Each row is a point on a landscape with many valleys, with its height.
A ball rolls from a point to the lowest of its 4 nearest points, and stops where none of them is lower. Distance is the straight distance between rows; heights are no part of it.
Q_789: 124; 123; 134; 124; 145; 124; 135; 106; 143; 109; 140; 134; 117  (h 510)
Q_82: 173; 106; 104; 106; 111; 118; 154; 128; 110; 119; 130; 135; 166  (h 125)
Q_202: 157; 160; 119; 129; 110; 123; 107; 75; 115; 146; 138; 125; 110  (h 486)
Q_654: 165; 102; 112; 93; 109; 111; 175; 171; 118; 129; 126; 131; 118  (h 164)
Q_634: 160; 104; 119; 107; 130; 119; 158; 135; 125; 115; 133; 138; 141  (h 109)
Q_740: 61; 111; 138; 158; 120; 159; 141; 149; 160; 115; 120; 113; 100  (h 631)
Q_430: 173; 128; 94; 130; 105; 115; 126; 109; 103; 130; 137; 131; 177  (h 249)
Q_686: 148; 113; 73; 144; 88; 108; 138; 103; 115; 123; 143; 122; 163  (h 371)
Q_814: 170; 137; 113; 108; 126; 116; 126; 112; 108; 125; 132; 133; 164  (h 225)
Q_496: 162; 103; 104; 119; 107; 122; 161; 117; 124; 110; 134; 133; 138  (h 146)
Q_999: 95; 99; 138; 138; 130; 143; 137; 173; 161; 118; 118; 113; 107  (h 694)
Q_716: 168; 145; 130; 108; 143; 117; 105; 109; 106; 133; 129; 133; 151  (h 234)
Q_35: 93; 111; 143; 140; 144; 148; 119; 159; 143; 116; 116; 121; 132  (h 381)
Q_599: 113; 146; 136; 130; 142; 123; 122; 87; 135; 120; 141; 137; 107  (h 541)
Q_768: 138; 124; 117; 123; 129; 121; 141; 90; 144; 111; 141; 136; 120  (h 446)
Q_610: 135; 109; 121; 102; 130; 105; 155; 199; 159; 137; 118; 117; 96  (h 258)
Q_60: 88; 139; 146; 137; 151; 134; 106; 128; 135; 124; 126; 124; 126  (h 487)
Q_383: 116; 128; 148; 125; 163; 136; 104; 156; 124; 120; 117; 127; 154  (h 117)
Q_930: 165; 93; 84; 117; 90; 121; 171; 141; 109; 130; 130; 127; 148  (h 129)
Q_787: 115; 160; 134; 134; 128; 118; 119; 73; 134; 133; 143; 135; 99  (h 402)
Q_345: 73; 172; 144; 154; 126; 139; 105; 125; 124; 149; 124; 127; 112  (h 707)
Q_184: 134; 164; 159; 138; 127; 113; 102; 100; 103; 171; 132; 133; 82  (h 421)
Q_551: 132; 93; 135; 116; 140; 123; 144; 187; 147; 130; 118; 125; 118  (h 298)
Q_288: 169; 95; 103; 107; 111; 122; 170; 140; 111; 123; 132; 135; 146  (h 121)
Q_292: 124; 96; 142; 123; 144; 140; 130; 189; 144; 122; 107; 119; 130  (h 269)
Q_46: 171; 154; 120; 118; 120; 118; 107; 92; 113; 140; 134; 128; 137  (h 274)
Q_925: 145; 146; 101; 138; 105; 123; 123; 67; 130; 127; 143; 129; 124  (h 242)
Q_158: 87; 118; 144; 144; 137; 167; 109; 165; 134; 119; 107; 112; 144  (h 241)
Q_564: 133; 127; 134; 116; 155; 123; 124; 123; 127; 114; 132; 137; 134  (h 190)
Q_219: 108; 167; 158; 143; 141; 121; 100; 109; 113; 167; 131; 136; 89  (h 363)
Q_936: 89; 117; 142; 140; 147; 131; 132; 128; 156; 115; 133; 132; 115  (h 812)
Q_929: 137; 107; 121; 123; 130; 119; 155; 116; 150; 110; 141; 139; 111  (h 504)
Q_333: 149; 117; 117; 119; 126; 119; 141; 101; 130; 109; 139; 136; 135  (h 285)
Q_459: 59; 156; 150; 156; 132; 144; 118; 125; 134; 131; 132; 129; 112  (h 811)
Q_183: 156; 154; 152; 137; 121; 125; 96; 86; 99; 169; 131; 129; 90  (h 461)
Q_533: 186; 150; 111; 116; 118; 113; 101; 107; 98; 145; 127; 128; 163  (h 237)
Q_182: 130; 112; 145; 117; 159; 125; 125; 144; 138; 114; 120; 137; 137  (h 141)
Q_348: 77; 110; 143; 149; 136; 148; 133; 152; 152; 115; 121; 117; 110  (h 115)
Q_661: 129; 158; 148; 119; 155; 121; 94; 121; 117; 140; 127; 134; 128  (h 166)
Q_540: 161; 96; 113; 103; 121; 115; 176; 158; 132; 121; 133; 139; 116  (h 145)
Q_522: 74; 151; 147; 149; 136; 156; 107; 139; 131; 130; 115; 121; 133  (h 497)
Q_144: 153; 103; 124; 95; 126; 107; 164; 188; 129; 134; 122; 134; 116  (h 177)
Q_339: 79; 166; 152; 151; 134; 142; 99; 134; 120; 147; 119; 123; 123  (h 637)
Q_858: 117; 94; 134; 124; 136; 130; 138; 192; 150; 124; 107; 118; 118  (h 321)
Q_315: 125; 163; 139; 128; 123; 120; 111; 72; 122; 145; 138; 136; 94  (h 488)
Q_990: 92; 139; 153; 140; 147; 148; 99; 147; 130; 130; 118; 121; 144  (h 161)
Q_129: 120; 156; 148; 125; 148; 122; 105; 110; 120; 141; 130; 137; 118  (h 219)
Q_908: 155; 100; 137; 110; 151; 121; 141; 158; 124; 117; 122; 141; 146  (h 162)
Q_93: 133; 159; 144; 122; 137; 119; 110; 92; 122; 138; 136; 137; 110  (h 355)
Q_379: 151; 126; 87; 136; 100; 119; 136; 85; 129; 117; 147; 130; 143  (h 480)
Q_932: 69; 161; 144; 156; 117; 183; 114; 141; 122; 129; 111; 111; 140  (h 665)
Q_888: 169; 152; 107; 128; 106; 117; 108; 85; 116; 139; 133; 126; 140  (h 376)
Q_84: 163; 119; 112; 118; 122; 119; 143; 103; 126; 116; 135; 130; 149  (h 195)
Q_652: 128; 101; 128; 119; 132; 117; 151; 172; 153; 123; 122; 121; 105  (h 392)
Q_684: 112; 105; 143; 128; 150; 137; 127; 171; 146; 120; 118; 122; 131  (h 224)
Q_672: 58; 157; 141; 166; 108; 179; 125; 134; 128; 131; 118; 113; 131  (h 751)
Q_243: 138; 149; 105; 144; 99; 122; 125; 61; 136; 128; 145; 130; 117  (h 40)
Q_382: 145; 91; 76; 135; 78; 107; 153; 137; 94; 133; 134; 123; 173  (h 191)
Q_650: 105; 109; 143; 132; 147; 157; 113; 177; 133; 118; 107; 112; 154  (h 272)

For each start below, name the point where the ball stops.
Q_379 | Q_634
Q_315 | Q_661
Q_672 | Q_383
Q_789 | Q_383
Q_768 | Q_634
Q_60 | Q_383
Q_202 | Q_243
Q_932 | Q_383
Q_599 | Q_661
Q_930 | Q_634
